Each row is a point on a landscape with many peaks, with its height.
From any point a climber takes the steepest step (rise divided by distance) to one of its 2 nearest points. It stops when none of these is higher. Distance is the straight distance between rows; heights are no part of it.
K667 (h 339): [139  92 142  94  84 110 104  46 148 110 146  77 187  88 150 118 164 161
 174 129  83  99 137 110]
K666 (h 542): [135 165 118 101 130  98 182 179 130 124  61 131  56 170 114 149 142 124
  28 118 200 164  85 162]
K167 (h 56): [145  84  92 116 106 139 127 117  97 110 180 192 113 149 162 146 137 118
 180 148 163 106 147 152]
K317 (h 197): [147 142  85 114 113 110 138 140 117 153 149 108 110 141 166 116 158 149
 125  79 132 104 131 139]
K278 (h 481): [124 148 150 150 137 129 149 179 120 129 131 148  84 144 107 108 115 108
 119 138 138 144 107 112]
K917 (h 434): [102 121 111 114 118 132  95 115 147  94 129 131 192  87 134 133 106 100
 143 144 107 101 116 136]
K913 (h 291): [117 137 136  81 149  96  92 145  94 136 138 159  92 153  97 133 190 155
 102 135 167 120 165 123]
K649 (h 503): [113  94 114 172 145 111 181 129 150 177  71 129  39 162  90 151  96 115
 103 130 140 172  97 102]
K438 (h 372): [106 122 152  86 112 137  56 115 135  72 159 149 196  91 107 124 129 113
 133 179 130 104 122 124]
K128 (h 486): [ 92  80 100 166 150 127 151 112 145 145  71 157  99 124  96 173  85 104
 130 148 125 156 121 124]
K475 (h 470): [106 131 114 121 140 121 168 169 106 109  72 184  91 159  88 166 121 100
  72 152 191 156 123 152]
K900 (h 500): [159 100 134 122 132 170 157 107 103 112  72 139 104 117 115 180 101 137
 149  78 143 137 146 172]
K693 (h 300): [173 104 178 141 126 181 129 108 120 158 111  67 125 130 109 124 135 178
 117  94  99 146 154 134]
K615 (h 618): [ 95 108 119 106 153  84 137 124 107 141 101 164  51 148  92 158 153 127
 125 142 157 143 151 123]
K373 (h 150): [156 194 171 129 142 123 115 193 121 145 166  93 118 144 115  68 138 152
  90 124 132 129 121  97]
K547 (h 101): [157 129 141 103 115 175  88 167 125  95 142 131 159 112 102 133 121 127
  74 142 151 115 105 159]
K248 (h 556): [136 113 102 112 132 135 154 131 101 125  88 156  84 140 117 168 132 128
 108 103 165 133 138 165]
K811 (h 438): [171 121 164 112 127 180 126 118 123 108  85  95 134  98 105 164 111 147
 118  85 126 133 128 168]
K196 (h 631): [128  88 144 137 128 111 148 163 107  87 150 191  35 153  93 160 126  90
 151 177 180 134 111 140]
K855 (h 523): [119 113 136 118 129 131  98 142 157 107  99 112 101  99  96 161 123 100
 102 134 124 124  86 146]
K227 (h 141): [148 136  93 136  89 154 121  95 114 150 191 146 197 137 204  76 123 134
 153 134 123 109 139 129]
K730 (h 192): [144 152 100 125 139 143 136 139 120 176 103 104 131 136 133 125 128 159
  73  97 132 140 152 142]
K238 (h 79): [135 127 123 105 122 139 111 167 116  62 136 167 145 119 117 149 131  99
 120 142 167 103 103 181]
K648 (h 416): [ 89 120 141 153 132 180 100 104 160 137  99 122 205  94 115 133  71 109
 120 169  81 146 139 121]
K657 (h 194): [140 177 179 125 147 122  96 176 158 156 133  52 114 126  99 108 141 154
  63 117 111 128 110 104]
K228 (h 680): [162  68 180 125  98 174 120  79  97 106 178 137 136 120 125 111 121 132
 192 147 116 120 153 126]
K49 (h 620): [117 172 165 139 140 128 144 198 158  86  86 120  91 116 102 142  82  75
  90 132 148 137  52 147]
K890 (h 453): [ 92 109 138 181 161 117 184 104 163 167  38 119  84 139  89 165  85 116
 119 125 112 183 123  97]
K957 (h 277): [129  74 118 126  97 150  87  75 179 113 100  74 180  66 124 157 122 128
 130 139  72 124  96 130]
K339 (h 400): [109  94  50 135 118 100 107 126 149 134 148 151 115 124 153 146 147 115
 111 146 135 109  97 141]
K960 (h 169): [151 114  91 111  94 124 127 105 112 141 192 134 141 136 189  98 159 145
 167 105 124  90 138 125]
K799 (h 243): [108 157 182 108 143 149  82 126 136 108 126 113 191  96  94 107 114 130
 128 145 103 126 143  98]
K435 (h 511): [127 124 133  91 140 115 172 137 109 105  49 168  58 141  99 188 122 120
  97 104 193 150 111 174]
K732 (h 569): [ 94 118 158 130 146 104 128 159 164  90  83 122  58 110  88 169 112  85
 111 135 140 133  51 145]
K743 (h 543): [ 97  96 106 140 137  67 141 102 130 127 151 152  70 138 138 143 144 116
 205 133 120 116 142 102]
K280 (h 326): [121 103 106  82 130  99  97 108 110 134 135 134  90 128 122 160 183 153
 134 120 139 112 154 136]
K309 (h 429): [126 105 188 189 146 180 170 102 149 153  61  89 135 134  94 151  95 145
 141 118  76 178 154 121]
K72 (h 242): [149 123 182 126 134 138 108 132 142 156 118  53  97 121  93 117 155 164
  98 105  95 136 126 115]
K481 (h 91): [127 154 139 138 135 135 143 109 115 120 123 122 181 115 146 114 106 128
 172 104  99 121 167 122]
K377 (h 469): [126 131 104 141 133  76 156 152 154 123 122 115  54 128 139 136 133 107
 134  95 138 115  72 133]
K566 (h 531): [103 139  90 123 127 134 102  66 119 181 138 134 202 133 177 106 143 153
 132 129 106 125 182 120]
K750 (h 493): [117 135 116 151 138 142 173 127  88 131 132 189 128 142 142 125  90 108
 182 127 142 136 164 121]
K155 (h 228): [156 152 167 105  95 153  85 105 114 113 211 150 213 123 158  60 133 144
 148 163 133 105 132 103]
K651 (h 110): [176 214 180 148 142 167 115 208 126 135 181  96 155 133 125  64 101 141
  75 151 126 151 121  92]
K469 (h 537): [182 102 103 139  98 180 157 134  99 122 163 148 129 144 160 121 104 126
 146  97 143 109 129 159]
K422 (h 301): [124 116 174  80 114 157  55  79 130 110 144 130 211  98 103 122 139 153
 122 161 118 115 155 114]
K143 (h 498): [114 161  96 117 139 120 125 130 150 104  88 111 171  86 141 149 102 114
 118 101 115 109 118 157]
K733 (h 373): [154 140 151 119 137 158 124 125 164 136  67  46 118  93 118 164 113 153
  91  84 104 147 102 156]
K455 (h 365): [163  94 168 188 129 193 182  99 115 172  98  93 123 155 120 130 102 165
 143  94 100 163 167 129]
K296 (h 255): [148 116 156 113 133 135 114 100  93 176 145  99 124 153 123 111 179 185
 132 104 110 130 185 112]
K841 (h 476): [119  87 140 126 123 108 108 111 162 109 118  92  92  97 109 151 139 117
 156 114 100 115  87 130]
K300 (h 309): [131 103 155 155 125 144 128  83 123 178 143  84 155 149 141  91 161 174
 148 122  80 147 177  99]
K43 (h 460): [122 161 114  77 127  98  71 151 120  89 180 154 186 126 138 112 179 134
 112 140 156  91 128 132]
K685 (h 668): [103  99 126 104 142  89 150 149  94  95 112 194  32 167  92 182 147 105
 124 179 195 146 142 149]
K345 (h 43): [131  74  77 131 102 124 130  76 124 104 178 170 140 122 177 143 116 112
 207 137 125  96 134 139]
K234 (h 507): [112 132  82 149 134  60 171 137 137 126 144 143  69 138 159 130 133 110
 188 101 128 104  97 107]
K301 (h 577): [106 105  94 121 135  73 173 124 108 133 127 175  39 162 135 161 145 111
 170 127 160 122 145 120]
K69 (h 138): [157 124 143  96 113 163  63 136 115 124 182 144 181 131 118 108 150 156
  77 151 153 115 128 136]
K761 (h 344): [138 125 104 134 107 101 133  93 159 124 143  71 170  98 172 105 139 137
 173  92  75  94 118 120]
K459 (h 619): [151 143 111 142 117 105 213 180 123 126  88 152  37 192 115 133 114  98
  60 127 202 170  76 143]
K282 (h 386): [127 199 135 137 145 104 137 192  80 131 174 183 114 160 131  70 157 121
 134 163 150 142 135  87]
K520 (h 237): [156 174 111 141 145 165 133 167 147 178 133  75 155 129 148 113  98 158
  43 124 131 146 145 142]
K785 (h 114): [130 155 121 143 119 163 128 122 108 130 161 151 195 126 161  84  97 117
 150 136 122 129 150 123]
K821 (h 338): [132 201 130 165 142 134 145 178 107 152 160 150 144 144 152  63 108 118
 116 155 124 153 136  88]
K159 (h 538): [113 159 122  60 140  91  66 103 114 103 149 141 194 108 129 120 175 157
 137 126 136  92 165 114]
K452 (h 290): [115 162 190 120 144 138 112 161 136  98 110 104 141 106  90 117 100 105
 135 128 114 125 114 111]
K241 (h 533): [130 128 133 140 127 126 137 139 102 120 170 168 114 136 134 104 124 109
 163 139 134 124 136 116]
K363 (h 378): [104 147  66 142 130  92 136 125 131 162 154 142 147 137 175 102 135 118
 142 123 115 114 137 108]
K115 (h 601): [174  98 154 140  96 196 136 111  73 116 181 167 140 139 139 106 101 128
 170 130 146 125 151 142]
K104 (h 25): [133  76 123 120  93 140 133  44 123  99 150 132 181 103 160 135 121 127
 212 133  99 106 151 133]
K81 (h 225): [150 156 124 108 134  99 151 145 118 143 108  99  70 151 133 130 160 155
 109  64 146 117 120 143]
K639 (h 361): [124  80  81 104 109 101  82 121 127 136 176 134  96 130 135 138 188 139
 109 153 137 106 118 147]
K984 (h 456): [115 147  70 158 132 111 179 153  90 151 150 208 115 172 166 111 123 105
 152 140 155 139 148 108]
K190 (h 553): [130 116 133 154 137 110 197 149 139 129  81 140  42 158 109 141  87  99
 105 115 167 155  78 132]
K549 (h 183): [145 144 130  95  91 155  63 124 122  99 200 154 226 121 155  83 141 129
 103 173 158  98 112 133]
K473 (h 286): [145 197 110 142 136 136 141 189 131 146 148 110 156 136 156  95 107 130
  77 125 141 129 130 132]
K642 (h 280): [125 127 153 110 102 122  97  79 130 125 178 111 188 111 146  78 145 136
 168 147  98 103 145  97]
K356 (h 392): [120  91 109 121 111  93 110  57 173 119 112  70 156  83 145 148 168 144
 175 109  62 112 118 119]
K843 (h 322): [123 101 126 141 123 141 101 105 182 134  73  60 134  81 113 172 120 131
 111 114  72 140  95 131]
K736 (h 597): [111  77 152 146 137 121 141 132 117  82 149 188  69 128 101 160  90  81
 192 180 140 132 124 131]
K622 (h 560): [117 179 129 111 145 113 130 171 156  81  82 105 126  98 125 153 100  99
 102 100 141 115  71 169]
K472 (h 393): [141 189 146  84 144 109  86 164 124  99 156 119 169 126 119 105 156 149
 102 108 139  99 134 118]
K758 (h 596): [141  89 159 113 106 143  96 111 113 112 194 142 122 124 121 103 145 123
 158 159 128 113 126 118]
K106 (h 333): [136 144 112 166 121 107 143 131 148 136 162  97 134 125 166  88 118 117
 163 111  95 115 107 101]
K945 (h 418): [ 96 173  86 128 136 100 133 140  93 159 160 185 144 161 166  91 156 125
 137 143 146 126 167 106]
K495 (h 442): [120 116 104 158 120 155 117  54 150 180 122  95 217 122 171 108 119 158
 132 135  72 145 169 120]
K372 (h 335): [122 161 182  76 151 110  77 154 125  83 128 121 138 109  79 129 151 134
 135 116 133 112 130 117]
K770 (h 371): [126 117 119 195 129 142 155  74 155 190 118  72 182 149 173 107 134 176
 151 107  59 154 176 105]
K272 (h 639): [108 174 108  90 146 101 104 111 106 147 135 133 180 128 152 109 160 156
 134 106 123 107 185 119]
K116 (h 632): [ 85  88 161 182 147 175 132 112 146 179  67 133 127 131  77 153  90 116
 109 167  91 181 149  96]
K692 (h 331): [108  94 124 141 100 169  92  58 178 132 110  95 236  78 141 124  95 121
 127 167  72 132 126 120]
K387 (h 502): [147 126  98 157 119 129 144 170 161 125 141  96 101 121 144 124 104 107
 106 110 126 112  65 142]
K418 (h 435): [118  73 128 139 127  75 117  78 170 130 126  66  78 108 128 156 173 141
 192 108  76 120 107 115]
K552 (h 517): [ 98  95 175 178 143 185 129  88 154 158  82  99 179 118  96 143  91 129
 139 158  63 173 157 105]
K529 (h 67): [131  91 116 122 112 134 112 153 103  78 178 190 111 135 130 154 139  99
 142 170 167 110 120 166]
K712 (h 564): [138 150 111 158 125 120 175 195 152  95 112 131  89 128 134 135  84  79
  99 121 157 129  53 157]
K132 (h 70): [127 126 132 148 141 124 169  93 116 155 106 110 128 142 149 127 136 151
 181  81  97 134 170 120]
K576 (h 541): [ 82 108 132 147 154 148 143 130 127 157  57 164 107 133  73 160  84  98
  81 169 133 178 144 114]
K783 (h 445): [115 126  54 137 131 107 144 132 142 132 100 135 129 117 154 154 116 114
 123 102 130 115 115 153]
K436 (h 467): [133 170  96  94 143  98 131 180 130 133  85 115  96 147 115 157 167 151
  32 105 180 132 103 165]
K323 (h 256): [130 175 155  95 152  97 139 161  96 139 119 130  78 158 105 115 163 156
 103  97 162 133 154 116]
K571 (h 432): [121 193 130 134 144  85 162 198 107 130 127 156  91 168 118  94 140 108
 100 146 166 150 120 108]

Call two points neighbours if one is among the 2 nearest of the other. Go from one point of each pair to the other, from neighbour to neighbour, staying as high as possible. Name the lowest point that can't be avoided.
K459, K49 | K799
K685, K49 | K377
K228, K356 | K106
K248, K116 | K957
K248, K272 | K296
K459, K116 | K890

For each start below, name the point where the climber stops.
K730 | K228
K345 | K356
K373 | K116
